Each row is a point on a tangle of strands that fork, close into loops and nearly touch. The rows are in no order.
Two points are linked if the straight distance between their rows is under 82.9. Some points are linked to none.
K_440: [ -6   7  -2   6 -24 -16 -11   3 -15 -11   2   4 -10  28  14  -7  16   7
  23  -7  26 -21   6 -12 -13   9  14  18  -2]
K_535: [  8  -4  -6  -3   4 -11 -13  16 -16  -7 -20   3 -25 -15 -24 -33 -10   4
  -4  -1  -1   1 -38  20  27  -4  12   9  11]
K_676: [-20  25  -4 -12  15  15   8  14  16  31  -7  31   2 -21  16   3  -8   9
  14  11  23  -1  -6   6 -40  18  17  10  17]
K_595: [  5   7   1  -3   0 -14  25   8  26 -22 -11  -1  22 -15  -1 -17 -10 -23
 -11  13 -68   4   9  17  32 -16 -20 -35 -12]
K_181: [-25 -10 -21  12   1   9  20 -17  18  27  11  11  -8   3  -1   9 -30 -24
  10 -12  17   4  -4 -25 -43 -18  -7  20  37]
K_196: [-11 -12  -9   8  35  26  -5   2   7  18 -37 -16  -7  14 -20   2  -4  50
   6  30   5 -25 -22  -5 -32   6  10  -1  38]
K_75: [  7  50  16  -8  -7 -15 -29   1   0  13   9 -22  -8  -5  27  14 -20  14
  16 -14  14  15 -11 -16  -2  -4  -7  -4 -42]
K_488: [ -2 -10 -34   9  -1 -12  16  14  16  -3 -11  18  16  26 -23  13   8 -18
  31  -5  68 -25  16  -3 -42   6   9  -9  28]
K_944: [ -6 -19 -23  -5  18   4  -6  25  -7  11   8  11   1  21  22  -5   9  26
   4   8  14 -38   4 -16 -30  44  33   0  16]
K_456: [-32  32  16   5 -12  -5   0  -8  19  10  -7  31 -14   1 -20  -3   0  11
  14  -3   4  -4 -22  12   5 -16 -19  -5   1]
K_411: [ 11 -10  -6  17  43   5  32  14 -22  23  -4  -5  -4  -6  18   1 -27 -13
  -7  16 -25  -5  33  22  17  13  10  14  10]
K_128: [  1  -7 -13  -2  35   4  30  -3  25   8 -37   8  13 -20   6  17 -17 -23
 -19  17 -43   2   2   1   0 -30   2 -10  39]
K_620: [ -3  11  14   3 -12 -23  27   7  -9 -12 -20   3   9  12  31  -5  21  -7
 -25  43 -14 -13  11  10  39 -20  27   4 -37]
K_236: [-17  -9  27  -2  11   4  27   4   3  16  23   3  -5 -14 -20  11 -17 -17
 -12 -10 -38  26  20  23  20 -16 -35 -41 -10]
K_299: [ -8  17   0  -6  44  13   9  15  -6  15  14   8  23 -18  33  -8  -8  32
   6  30  -1  -4   1  14 -11  46  47   5 -15]
K_698: [-18 -12 -13  13  30  10  24  11  -2  24 -30  -3  -2  16   8   9 -14  13
   2  33  14 -29  -2   0 -33  -2  28  -4  35]
K_604: [  6 -25   1  -5 -14  18 -19  -1   6  12   8 -19   3  12   7   0  56  -5
  15 -33  57 -25 -19  -8 -25  42  -7   1  27]
K_961: [ -9   8  -2  23  -4   5  -4 -18   9  -2  11  -9  31  10   6 -12   4  15
  20   5 -59  -6  15 -15   8  23  -3   5  15]
K_457: [-10  12   7  -5  14  26 -14   3   6   8 -16   1 -10  10 -26 -12  12  47
  13  -4  20  -1 -16   3 -29  24 -11  23  -2]
K_725: [  0  -6 -19  -7 -25 -20 -21 -18 -11  11  30 -22  13  -6   4 -28  -2 -12
  10 -28  11  16 -15 -11 -27  29   5  29   9]
K_505: [ -8  19   7  13   1  -8  30  11 -10  27 -25  18   3   0  21  -6   5  -2
 -10  42 -20 -15   1  32  43  -3  13  -1 -10]
K_835: [  4   5 -23 -30 -31 -12 -39   9  -2 -14  14  10 -27  -6  18   0  32  -3
  10 -17  64 -19 -44 -20  -1  20   3   3  10]
K_188: [ -1  16 -14 -30  19   3 -24  49   2 -13  19 -23   6  -9  48 -11 -12  25
  12  10  -8  -9 -11 -29 -24  36  38  -8 -22]
K_677: [-22  -5 -13  -8  33   7 -11  30 -12   0  17  14  -1  -2  22   0  14  46
  14  40   5 -30  -1  -3 -24  52  55  -3 -10]
K_482: [ -3   1   6   3  11  10  14  -9 -17  41  -5  -3  19 -14 -22  12  -8  39
  -7  13   6  13  19  29  -5  13   2  13  -5]
K_711: [ 23 -11  -4 -24 -10 -14 -38   4 -21 -12  22   1 -18   1 -11 -16  16  32
  -5   2  57   3 -33   2 -39  36  22   3  -9]
K_202: [ -9 -32 -14  10   2   4   0 -16 -12  13 -33  -8 -22 -17 -28  -9 -22 -10
   6  14   1   5 -13   7 -21 -24   7  11  53]
K_947: [ -1 -30 -20   7  16  -3  27 -10 -14   1   9  23 -28 -15  -2   4 -15 -39
 -24  -7  13  16  16  -4   9 -18  -7  31  20]
K_300: [ 20 -23  13  11 -11   3 -22  -4 -14 -20  17 -11  -8  12  16 -18 -15  33
  -8  -2  -9  13 -12 -26   8   0  23 -14  -9]
K_610: [ 27  30 -15 -47   7   5 -21  15  17  19   5  -8  15 -26  11 -11  16  17
   5  -3  10  27 -24  -2 -33  59 -18  25 -10]
K_804: [-12  30   1 -12 -17 -14   5  -4   1  22  -5  20  13  -9 -15  11  12  31
  18   8  55   2  -3  29 -20  14  10  17 -14]
K_795: [-30  17   7   3  41  22  29   7  27   3 -24  38   1   2  28  23  -3 -17
  -5  17 -19 -18   6 -17 -31 -19  31   9  27]
K_712: [ 17 -15   4 -11  -1  -2 -49  -2 -21 -20   7 -36   0   0  27  -4  20   7
  -4 -27   5  -4 -22 -25 -14  32  27   5   2]
K_888: [  6  -7  15   7  35   2  28  11 -21 -15 -10  11  -7 -12   5  -1  -4 -27
 -25   3 -33  10  37  25  28 -17   7  15 -12]
K_911: [ -1 -10   3  -2 -32 -21  -7 -15   8 -44   6  29 -12  -6   4  -5   2   1
 -17  -5   4  10 -26 -22  22 -34  13  -4  -1]
K_33: [-21 -21  18  -1  -5  16  21   9   7  26 -13  12  -8 -13 -27  15  -6  19
 -16   0 -22   7   4  20  21 -25 -23 -45  -1]
K_91: [ 12  28  -1 -18   3 -19 -34  13 -12  13 -12 -35   4   6  44  28  -6   5
  -1 -25  11  -3   8 -29   5  12  -2   3 -29]
K_569: [  4   4 -15  -4 -17 -28 -22  -7 -20  -8  18 -18  11   3  42 -15   8 -44
  11 -19 -12  -2   5 -20 -21  33  15  30   6]
K_544: [  3   5   4   4 -12   1  17  -4   2  -9  -6  21  45  -4 -31  11  14  30
  17  20  54  -2   9  34 -10   8  38 -15 -12]
K_992: [-16  -4  10  19   8  23  -1   4   7  15 -28 -12 -13  24 -48 -12  -3  45
   8   1  10 -16 -10   6 -21 -10 -16  -2  14]
K_995: [ -7 -42 -29   7  -9  11  14   4  -7  21 -31 -10 -28 -17 -21 -11 -19 -22
  -4  14 -22  10   3   3   2 -25 -27 -13  32]
K_189: [ -6 -38 -21  24 -31   4  -2 -21  -9 -19  22  -7 -15  24 -22 -20  13 -27
   2 -27  38  -4   3 -18 -11  -4 -10  10  31]
K_608: [-21  25  13  -3  -3  -6  35  10 -15  11  -2  -3  34  12  28  14  14   6
 -21  10   2  -8   9  18  21 -16  38  -5 -44]
K_788: [-22  24  11   7 -17   0  -6 -13   6 -29   7  35 -27 -10 -39   6  10   9
  11  -3  38  -5 -33   9  26 -30 -10  -3  -6]
K_307: [ -2 -17   0   0   2   0 -21  -5  -9 -17  -4 -24 -27  13 -10   1  25 -27
 -16 -42 -23  -2  -1 -12  39  -8 -47   0  14]
K_819: [-14 -16  -2  27 -37   4   0 -13 -19   4  -9  -6 -23  17 -35  -3   8   1
  22   2   4  -8  23  15  12 -16 -24   1  13]
K_842: [ 16  32  -1 -19 -17 -13 -44 -12  10   9  -9 -14  15 -13  -1 -11   9  25
  13  11 -12   5 -40   2  11  30  -6  15  -6]
K_80: [-17  11  14  13  -6 -15   4   2  -2 -12   5 -21  32  21  11   6   1  13
   4  11 -60  -9  27 -12  24  -9  -4  -4 -27]
K_369: [ 12 -30  -9  12 -22   0   6 -15  22  17  12  -2  17  35  17  -2  18 -27
 -16  11 -38 -11  32 -24  11  12 -34  24  17]
K_680: [ -7  27  20 -10  31  28  22 -11  39  26 -12  36  23 -25  10   9  -3   4
 -21  12 -15  12 -26  21   4  -7  17 -33   6]
K_427: [  0  31   9   3  43  13   5   4  15 -16  -4  -9  11 -11 -26 -17 -19   2
  13 -26 -40   3   8  23  -8  -1 -17   5   1]
K_996: [  0  14 -31 -19  35  13  -3  10  20  11  -1  12   6 -22  17  13  -4 -28
  11 -43 -10  -3  15 -11 -20  20 -16  20  34]
K_912: [  2 -46   6  13 -32  21  46  11 -11  -2  -2  12  -4  10  10 -17  13 -22
 -34  52  -7  -4  41  16  12 -30   3 -15 -48]
K_284: [ 37  17 -14 -12  31   7 -24  24   5 -31  23 -46  15   0  49  -5 -26  -1
  19 -11 -26 -12   1 -33 -18  32  25 -16 -20]
K_387: [ 21 -54 -15  16 -36 -15   5 -13 -34 -29  12   3  -6   5 -29 -17   2   0
   6   5  39   1  17  13  -1  -5  21 -16   7]
K_5: [ -6  39  10  -9 -19  -8 -24  14   6   4   9   4 -12  -6  28 -21  -8  21
  23   3  10   8 -25 -12 -17  11  17   1 -27]
K_901: [ -1 -17  -7  27   9  -3  29   5   5  35 -14  10 -16  27  29 -15  -9 -20
  -9  48  -9 -18  23  -6   2  -4  -5  14  16]
K_344: [-11  -7   3   4 -23 -13  -9  -6 -14   1  23 -24  -8  19  -8  12   1   6
  -6 -35  15   6  11 -18  19 -16 -26   2 -14]
K_807: [  9 -26   9  21 -10 -11  11  16 -17 -27   8  -8 -26  50   8 -18   1  -5
 -10  16   2 -17  28 -13   5 -20   6  16 -23]
K_38: [ 22  49 -17 -25  11 -22 -37  16  -5  -7 -13 -57  19 -22  30  11 -21   7
   9 -11   1   4  -8 -15 -17  31  16  -3 -36]
K_755: [  9  -8 -10   9  40  -7   5  15 -23  -8   6  12 -12  10  34 -12  -6 -13
   4  15 -17 -19  22  -2   1  34  33  26  14]
K_370: [-30  40  23  -4  42  26  19  14  11  37  -2   4   1   4 -17   9 -21  12
  -1 -16   1   2   2  22 -22  -6  -9   9 -16]
K_263: [-21  -4  10  15  30  18  14  -9   2  -7  -3   5  22 -11 -25   5 -17  -3
   5 -16 -47   9  24  10 -14 -12  13  15  12]
K_820: [ 15 -13   8  -4  24  -3  -4 -11  -2 -37 -12  24  -2   4  13  13  16 -10
 -17 -18 -34   1  26 -18  26  -1  -7  18  13]
K_223: [ 20  10  -4 -22 -13 -11 -36  -3   5 -25  -2 -40  -7 -27 -31   4  -7 -17
   4 -25 -38  10 -18  14  45 -10 -51 -33  -8]
K_390: [ -9   3  11  -3 -23  18 -27  -9   6   4  20 -15 -15  12  14   9  50 -13
  14 -42  48 -17 -34 -19  10  16 -37   6   8]
K_434: [-32  14   2   2  18  12  23  25   6  27   1  12 -21   4 -12  -5 -11   8
  -5 -18  46  -8 -13  20 -17 -20   6   9 -12]
K_950: [-17   2  26  14   9  10  14  13 -24  -4  23   0   2  20  -1   0 -14  16
   2 -16  10  -1  18   7 -11 -15  29  14 -33]
K_851: [-29 -38  -3  -2 -38   9  34   5  -4 -18   1  22 -14 -14 -33   7  10 -19
 -27   1   1  16   1  13  18 -55 -15 -35 -32]
K_124: [ -6   6  11   1 -13  -2  -6 -15  18 -19  24  32   6 -10  11  -8  -4   7
   2 -21 -21  16 -19 -22  -3 -11   8  -1   5]
K_334: [  0  28  23 -19  14   3   6   1  -8  30  -2   8   3 -16 -10  11   4  40
  -9   7  32  19  -9  32   7  13  -5  20 -34]
K_467: [ -7  23  -7  -8  39  -1  26  -2  31  20   7  17  20 -17   0  26 -24 -32
  -1 -32 -23   9  15   3  -4  -7 -26   0  18]
K_282: [  7  -3  -5  14 -19  20  -2 -31  16   8 -30   1   8  -6 -60  17  -7  18
  36  40  46   6 -12  15 -33 -25 -16 -18  31]
K_613: [ -5  22   6  -7  -8   9  -5 -36  22  40   0  24  -5 -20 -36  26   5  25
   2  16  37  21 -24  15  -8   6 -40  12   7]
K_818: [  1  17 -15 -11  28  13  -8 -18   6  38   0  -1  -7 -24   1  12  -1 -10
  10 -33  10   7   1   7  -7  22 -38  18  33]
K_562: [  8   3   6 -24 -38   6 -64  -2  -9  -3  14 -35 -23 -16  45  14  33 -19
  10 -11  50   1 -27 -34 -43  39  24  -7  -9]
K_892: [ -9  39  19 -23   1  23 -41   5  14  -9  20 -11 -18   3  -5   4  15  23
  16 -30   8  18 -16 -22 -28  18 -41  13 -33]
K_637: [  5 -31  -6  13  14   7   4  -1 -26   9   7   6 -34   3 -11  -4  -8   6
 -11 -14  34  -2  11   5   8  -1  -4  12  21]
K_670: [ 19 -55 -20  21 -13  -6  34  10 -11 -32 -10  16 -11  13 -34 -14   6 -29
   2  26  45   2  34  17   4 -25  11 -17   2]
K_814: [ 21 -13 -24   4  -9 -21  12  19  19 -24  11  43   5  24  -7  -7  14 -12
  23  -1  71 -14   2 -10 -11   2  15 -24  10]
K_649: [  0  34  18   5   4 -27 -11   7  12 -18   4 -15  10  35  39  15  -4 -12
   2  -2 -49 -15  26 -28  12 -10 -16   2 -34]
K_210: [  6  20  -3  -4  -2   9 -30  -8  18   4   2  -6  20  -4  15 -26  12  11
  23 -11 -30  -4 -22 -15 -13  41  -5   7  17]
K_385: [  7   3 -17 -18 -44 -21 -48   9 -12 -13   6 -29 -25   8  33  14  29 -20
   9 -20  71 -18 -26 -34 -25  13  17 -18  -6]
K_341: [ 20  -9   9  -2 -12  -8 -51 -13 -18 -31   9 -30  -9   3  14   8 -10  26
  -9  -9  16  11 -19 -38 -25   6  41 -13 -20]
K_420: [-13  26  13   0   9 -24   3 -11   3 -32  19   5 -12 -28 -34   1 -16 -38
   5 -23 -36  16  -2  24  31 -21 -43 -17   0]
K_870: [ 34  38   8 -10   5 -19 -36  -8   4 -32 -20 -35  11  -2  15  11  21 -22
  12 -26 -40 -15  -8   1  39  11 -32 -16   7]
K_265: [-14  37  32  -6  39  12  -5  -3  23  18   1  -3  14  -1 -35   8  -4  31
   1 -10 -35  12   4  19 -11   6 -34  -9  -9]
K_533: [  7 -23  -2   5  -7 -26  15   8 -38  -8  -4   4  14  -1   2   8   7  14
 -14  17  17 -12  21  14  13  10  38  10  -6]
K_801: [-12  14  12  -6   3   9   0  -2   7  24  -5 -15 -18  -8 -62 -11  -9  24
  -3   2   1  29 -26  27  -8  -8 -45   7 -22]
K_453: [ -2   2  22  17 -21   4  27   2  -5 -20  16  21  12  31   1  13   5  13
   4  -4  41  -7  22   5   2 -25  25 -10 -29]
K_313: [-26   2  -8   4  -6 -10  40  13  -1  16   1  20  -9  18 -16   8   2  -8
 -16 -12  52  -9  -3  12  19 -35 -10  -7 -14]
K_304: [ 11 -16  -2   1   4  -6 -23 -10  -2 -44  -7  16  19   0  19   0  28  19
  -9   4 -36  -8  -2 -31  19  21  23   8  22]
K_853: [ -3 -19   9   4 -23   8  -2  -4   7  14  18 -16   7  23 -29  -7  -8  44
   1 -24  23   6   1  -5  -7 -11 -22  -5 -21]
K_836: [ 11  -8  -4  -4  41   0   1  12 -22 -28 -25  -1  -1 -13 -11   4   3  11
 -10 -10 -37  -7  19  13  34   2   4   6  11]
K_589: [ -9 -31 -13  22 -13  -3  31  13   4   3 -14   6 -22   7 -11 -37 -16 -25
 -14  17 -26   6  -3  -1   3 -35  -2   5  16]
K_322: [  9 -17  -9  -3 -14   7 -12  -8   9  24 -15  -4  15 -15 -17   1   8  32
  -8  -3 -29   2  -8   1  30  11 -32 -23  24]
K_272: [ 13  42  16  -7  23 -13  27  18  34 -41  15   7  14   8  36  -8 -14 -37
  -7  -4 -47  -6   8   0   9 -24  -1 -18 -38]
K_63: [-25  35   1  -3  11  -1 -13 -11  17  11  13  -7 -12 -12 -34 -19 -13  -2
  10 -23  -3  12 -34   7  -3  -3 -46  11  -2]
K_258: [  0  -2  -4  -9 -18  11 -18 -31  17  40 -17  -1  11  -6 -34   8  16  37
  -1   4   7   7 -21   9   3  17 -35   3  24]
K_281: [ 14  14  14 -45 -12  29 -59  24  14 -14  15 -47 -24 -32  40  -3  37 -16
  14 -11  22  21 -30 -25 -36  40   9  -3  -6]
K_630: [ 16 -52  -6  16 -35 -11  26  13 -16 -21   0   3 -16  27  -3 -25   2 -16
 -16  38  15  -5  38   4   6 -26   4  -3 -31]
K_373: [  9   1  -8  -3 -11 -18  21   7   9 -15   2   8  12 -26   1 -30 -16 -28
 -17  -4 -38  26 -10   9  28 -27   5 -14  -8]
K_397: [ -9  22  14 -12 -20  15 -46  -3  17  -6  18 -19 -14  12  21   7  21   4
  15 -42  11  -1 -23 -39  -4   8 -24   0 -13]
K_977: [ 16   6 -13 -13   4 -30   0   5   1 -25   3 -28  31 -23   2  -4 -21 -13
 -10 -35 -29  21   0   0  15 -17   5  -1 -14]
K_661: [ -7  -5 -15  -2  41   1  34   8  37  -5 -17  30  26   1  25   6  -1 -22
 -31  13 -41 -12  14 -16  -4  -7  15  13  15]
K_22: [-15  -5  17  16 -29   4  -7 -14 -18   7  18 -14  -8   9 -14  -8  -2   0
  15 -15 -30  11  22   8  22 -11 -32  -7  -7]
K_768: [ -3  42   6 -18  30   3  19  -2  37   9   6  31  18 -37   5  11 -12 -13
  -7 -21  -6  11 -22  20  11  -6 -10  -8  -2]
K_462: [ 11  21  20 -16  12  25 -20  -8  10  -3   3   0  -4  12 -34   8  27  51
  -6  -4   7  26 -20  -9 -23  27 -34  21 -25]
K_805: [-12 -20 -21   8  -7  -3  -1 -15 -13  24  23  -5  -4   2 -14 -13 -17  -8
  12 -15  34   2   0   2 -47  19   1  22  33]
K_765: [ 30 -21  -9  -7  -1 -18  -4  -6 -15 -16  19 -26   7  -1  24   7 -13 -21
 -21 -30 -25  22  24 -21  25  -8 -10   9 -10]
K_220: [-20 -14  -9  22 -20  -2  21  -6   4  13 -15  11  24  -9 -10 -17  -4  17
   6  36 -18  -2  -2  11  -2  -5  27  -7  19]
K_734: [ -3  -4  -5 -11  -6   1 -34  -6  -9 -14  -9 -35 -17 -15 -35 -20   8  -8
  -2 -43 -18  10 -26  10  33  -9 -36   5   7]
K_731: [ 32  -6   3   1 -11 -15 -30  -3 -29 -16  21   3   5   6 -23  -6  18  37
  21  28  56 -17  -4  17 -36  47  32 -16 -10]
K_450: [ -9 -13  20  31  -1  27  38  -5   2  23   6  23   3  32  -4  21  -4   5
   4  24  -7 -18  38   2   1 -17  11  -8   1]
K_132: [  1   7 -10 -15  16 -39 -11  17 -33 -18 -21 -12  19  -8  26  10  10  11
  -9   7  -4 -15   6   3  19  19  37  24 -10]
K_699: [ 10 -15  35  13  -7  13  16  -3 -21  -3  35   6 -13  -3  11  -2 -25  -5
 -13   0 -24  29  20   4  26 -23   8 -19 -32]
K_837: [-21  17  -5   4  -1 -20  43  10  -4  35 -30  14  -1  11   5   4  11 -25
 -24  12  15  -8   9  31  28 -33  -8   1  -2]
K_642: [ 20 -27  16  11 -24   2  13   0 -18  -6  18  18 -21  -7  19 -21 -20  14
 -17  18  -4  18 -10   3  32 -20  24 -22 -13]
K_291: [ 26  -3 -15   3  17   1  -1  15   2 -18  32 -28  23  16  32 -19 -34 -10
   9 -18 -45  -8   8 -23  -4  18  15   6 -15]
K_764: [ 22  35   5 -12   4 -22 -13   3  17 -29 -12 -12  12 -19  -4  -2  -8  -2
   9 -11 -51  -7 -13  17  40  -7 -23 -31  -3]
K_991: [-18 -19 -12   3  13 -13   1   9 -28  -5   7 -29  26  12  -6  -4  -3  47
  -5  15   5 -18   5   7  -3  22  42   2 -17]
K_695: [-20 -12  15  21   1  29  25 -16   3  37   0  10   4   1 -26  27 -14  21
   3   4  11   7  22  15 -20 -20  -4  -4  12]
K_653: [ 21  13   0  -6   9 -12 -34   1   9 -17 -10 -31   3  14  38  39 -11  -7
 -22 -29 -13   2   9 -56  11  -6   6 -14 -26]
K_437: [-36  12  26  17  22  31  26 -23   7  12 -15   3  11 -22 -25   6 -14 -22
  -1  13 -37  21  11  29 -18 -34  14 -12  15]
K_114: [ 29  28  -9 -18  28  11  -6  -8   6  23  -5 -24  18 -19 -18  -7  -6  16
   4  -8 -11  23  -9  20 -24  45 -38  25  -5]
K_177: [ 23 -22 -12   6  26  20  -4 -17  -5  -9  16  -5 -14 -23 -13  -5 -15 -25
   0 -34 -24  22  10   5  18   6 -29   0  32]
K_970: [ -2 -33   5   3  -1  10  20  -2   4  26  13  11 -10 -10 -14  14 -20 -42
  -4   7 -60  17  45   6  12  -3 -55 -27   6]
K_407: [  6 -42 -15   4 -10  12 -13   9  -6  10  15 -17  12  39  26  -3  40   4
   4 -18  19 -43  -6 -25 -29  49  19  -4  23]
K_601: [-10 -38 -16   7   9   7  40   4  14  11 -29   5 -11  16 -15  18 -15 -20
 -19  14  21  -8   7  -7 -17 -55   3  -5  31]
K_694: [  1 -24   7  12 -10   1  46  12  17  20  -3  19  -9  25  25 -23   7 -17
 -39  46  -2  -9  14   5  15 -25  -5   0 -16]
K_31: [ 10 -36 -25   7  11   0   3  -6 -18   7 -10 -20   2  -2  -2 -14   0 -31
 -12 -18 -25   5  19  -6   7  13 -11  22  38]
K_32: [ -3 -37   6  31  -8  22  39  -9  10  17 -18  14 -15  35  -2   9  -7 -19
  -5  70 -13 -21  46  -4 -10 -28 -11   2   9]
K_952: [  2  -5   2  18  -1  13  21  16  10 -31  18  43 -20  35  -2  11   9  -3
  22  -7  60 -17  21  -9  -5 -16   6 -19  -7]
K_932: [  3  29  -9 -12  30  -4   7  30  -3 -17   6  14   8  -8  44  -3  -7 -10
  15   3 -23 -10  21  -5  -5  24  22  16  -7]
K_454: [ 23 -40  -3   8 -21 -11 -12 -28 -41  -9  27   7  -9 -21  -8 -12  -1  14
  -1   4  23  22   2   6  -1  19  23   2  14]
K_214: [-10 -13   3 -17 -17  -1   3  18   4  19 -26  10   0 -28 -17   6  -2   9
 -10  22 -59   5  -7  27  46  -8 -35 -54 -19]
K_591: [-27  24  10  -7   7  13  32  18  -8  20  10  19  30   1  41   6   7  13
  -2  17  15 -13  14  12 -13  15  46   6 -26]
K_713: [ 20  13  13  -4 -40 -28 -25 -20 -17   0  -7   9  -2 -14  10  13   3  22
   8  20  17   2 -13   6  39   0  17   0  -7]
K_158: [ 17 -10   8   1   5   5 -23 -23 -37   2  17   0 -23  -9   6   6   3  15
   2 -15  33  15   7   8  15  22  -1  22  10]
K_336: [  1 -18  -1  15  -4   2  18  -7   9  34  14   5  -4  18   0   6 -16 -35
   0   8 -44   2  43  -7   5  -5 -38  22  10]
K_18: [ -2 -40 -24  11  10   1   0  -9 -10  13 -23 -18 -12  16 -10  -3  -8 -26
  -9   1  -4 -14   4 -15 -33  -1   7  23  61]
K_542: [ 12  16 -11 -12 -20 -16 -15   4  -5  14   2  19  14  -2 -15  -1  20  27
  33  34  67 -13  -9  24 -44  46  20   3  -4]
K_116: [ -5   7  -5   3  29   7   2  -9   7  34 -29 -11  -3 -14 -19   4 -23   0
   8   1 -14   6  -9  12 -14  -7 -18   9  35]
K_150: [  4  -2 -15   0  13 -18 -28   8  -6 -35   2  -5   9   8  39 -20  19  15
   8  19 -27 -24 -21 -30   0  46  40   2  10]
K_675: [-26   2   9  17  23  23  39  -4  -1   5 -29  20   2  23  20  22   0 -22
   3  49  13 -24  10   3 -38 -29  44   2  28]
K_928: [-20   0   1  12   0  14  20 -12  26  10  31  40  -1   3   5   8 -15 -17
  -2 -14  -9  12   5 -28 -14 -20  -5   9  14]
K_160: [ -1 -40 -20  23 -42  16  -8 -15 -16 -22  -5  -9 -26  14 -52 -14  19 -19
  25  -6  31  -3   5   0   3 -14 -24 -11  29]
K_9: [ -6 -39 -28   8   7  -4  26  -3   3  12  -4  10 -27  18 -16  17  -6 -44
 -22   5  25  -6  31 -10 -12 -32 -27  33  20]
K_889: [ 38  41  14 -17 -24 -19 -45 -11   1   1  -5  -3   2 -31  13   4 -18  12
  10  23  -7  12 -42  18  36  10  -2   2 -16]
K_120: [-13   4  31 -11   3   6   1  -3  12  13  18 -15  17   0 -36  -4  -9  40
  -8 -20 -14  24  -7  10  -1 -13 -26 -10 -31]
K_898: [ 18  11  11   4  13  -4  14  10  11 -28  27   2   8  11  37 -22 -34 -20
  -5  -8 -39  11   2 -22   4 -15  17  -6 -29]
K_366: [ 25  -6   8   5   1  -5 -30   1 -20 -22 -23 -39 -13   9  24  -3  36 -21
  -5 -18 -24 -10  -7 -10  44   8 -19   9  10]
K_445: [ -1  38  26  -5   5 -40   6   2  20 -16  -3   0  -4  10  37  19  -5 -27
 -20   4 -30   7  11 -11  28 -31 -11 -16 -47]
K_962: [ -3  22  -6 -36 -19   5 -41  29  17 -14  10  -7  -1  -4  25  -9  14  40
  13   4   6  -3 -17 -31 -32  27  21  -2 -22]
K_700: [ -8 -13 -13  -1 -27 -25   3  -6   5 -29   9  15 -23 -24 -11 -13  -2 -31
 -20  -2 -25  23 -25  -8  46 -38 -24  -5  -7]
K_362: [-15  17   1 -11   5  17  28  -8  10  38 -28  17  40 -26  -3   3   2   8
 -27  31   1   0 -32  38  17  -3  40 -13   8]
K_864: [ 13 -16 -10   0 -21 -11   3 -15  24  13  -9   9  12   8  11   2  20  -8
 -15   6 -44   0  10 -15  35   4 -40 -11  28]
K_19: [ 10 -12  -9  17 -18   6  11 -14   4  -5 -21  24   1  -9 -56   0  -7  -2
  34  35  60  -4 -12  34 -10 -12  20 -19  26]
K_948: [-14  28  12  -3 -18 -30 -16  -9 -13 -40   0   2 -20 -25 -18  -2  -4 -31
   3  -8 -23  17 -20   6  42 -39 -16   2 -12]
K_97: [ -6  -6 -13   9  -4  13   0 -19  16   8 -19   4  16  13 -28  22  -5  12
  32  10  47  -9   3  -5 -52  -1   1  -3  40]
K_654: [ -5  26   2  -8   7 -34   7  10 -13 -14  -8  20   5  -8  27   0   3 -14
  -5  -8  -1  -2   6  -2  11  -3  19  25 -12]
K_153: [  0  -2  11  10 -23  13  16  -2  -5  -4 -19  26  12  -8 -48  13  11  10
  11  18  54   1   5  47  20 -22  17 -23 -10]
K_111: [ -3  -4  32  17  -6   2   8   3 -16 -13  30   2 -21  36  10   8 -12  -8
  -2  -9 -17   1  35 -18  10 -24   5  14 -35]
K_172: [ -5   4   7 -15 -10   7   7  14  -1  23 -29   4  25 -27 -26  -3   3  30
 -20  30  -3   3 -27  45  35  -6  26  -5 -14]
K_923: [ 42  10 -15  -8   6 -29 -17  -7  13 -29   2 -37   3   5  36  15 -18 -42
 -25 -20 -28   8  12 -36  19 -20 -21 -14 -21]
K_556: [-28   4  24  17   5  45  37 -27  -3  18 -21   9   7   6  -1  15  -8 -26
 -10  32  -5   4  -2  18 -29 -44  31 -15  20]
K_396: [ 14 -25   0  -5 -10 -10 -40  -5 -38  -9   7 -37   0   5 -12 -21  25  22
   1 -12  27  -8 -26   4 -30  39  20  12   5]
K_844: [ 37  21  -6 -39   0  15 -43  -1  13  -8  16 -35  12 -31  37  -6  10  -1
   7 -21   9  25 -26 -20 -27  47  -8   3 -15]
K_507: [-10  16 -18  -5 -26  -9 -18  -6   8 -26   3  26 -16   3 -15  12  24   2
  20 -22  63 -21 -27 -14  12  -4 -15   5  12]

How many points has the smallest loop of links through each point below? Write none if it is on no loop.
K_427: 27
K_223: 6
K_18: none
K_542: 21
K_765: none
K_158: none
K_888: none

A tip is a point with one link. Name the tips that can be reached along the links from each point below, in the order of the rows.
K_610: K_128, K_189, K_114
K_700: K_569, K_38, K_420, K_713
K_450: K_601
K_18: K_589, K_177, K_172
K_820: K_991, K_150

A piece is two or more points that can be reached from each other along the links. Count, over all rows, the pieces, the separate loops (a circle has one, a figure eight two, a Y none), the forks (points with three links) and the tips (points with one).
pieces: 6
loops: 4
forks: 11
tips: 15

Name the points in between on the shortest way along the links from the first point to the second, in order.
K_892; K_263: K_462 > K_457 > K_992 > K_196 > K_698 > K_675 > K_556 > K_437
K_944; K_189: K_677 > K_299 > K_591 > K_608 > K_620 > K_505 > K_837 > K_313 > K_434 > K_370 > K_265 > K_120 > K_853 > K_344 > K_22 > K_819 > K_160
K_649; K_75: K_445 > K_272 > K_898 > K_291 > K_284 > K_188 > K_962 > K_5
K_291; K_373: K_284 > K_188 > K_962 > K_5 > K_75 > K_91 > K_653 > K_923 > K_765 > K_977
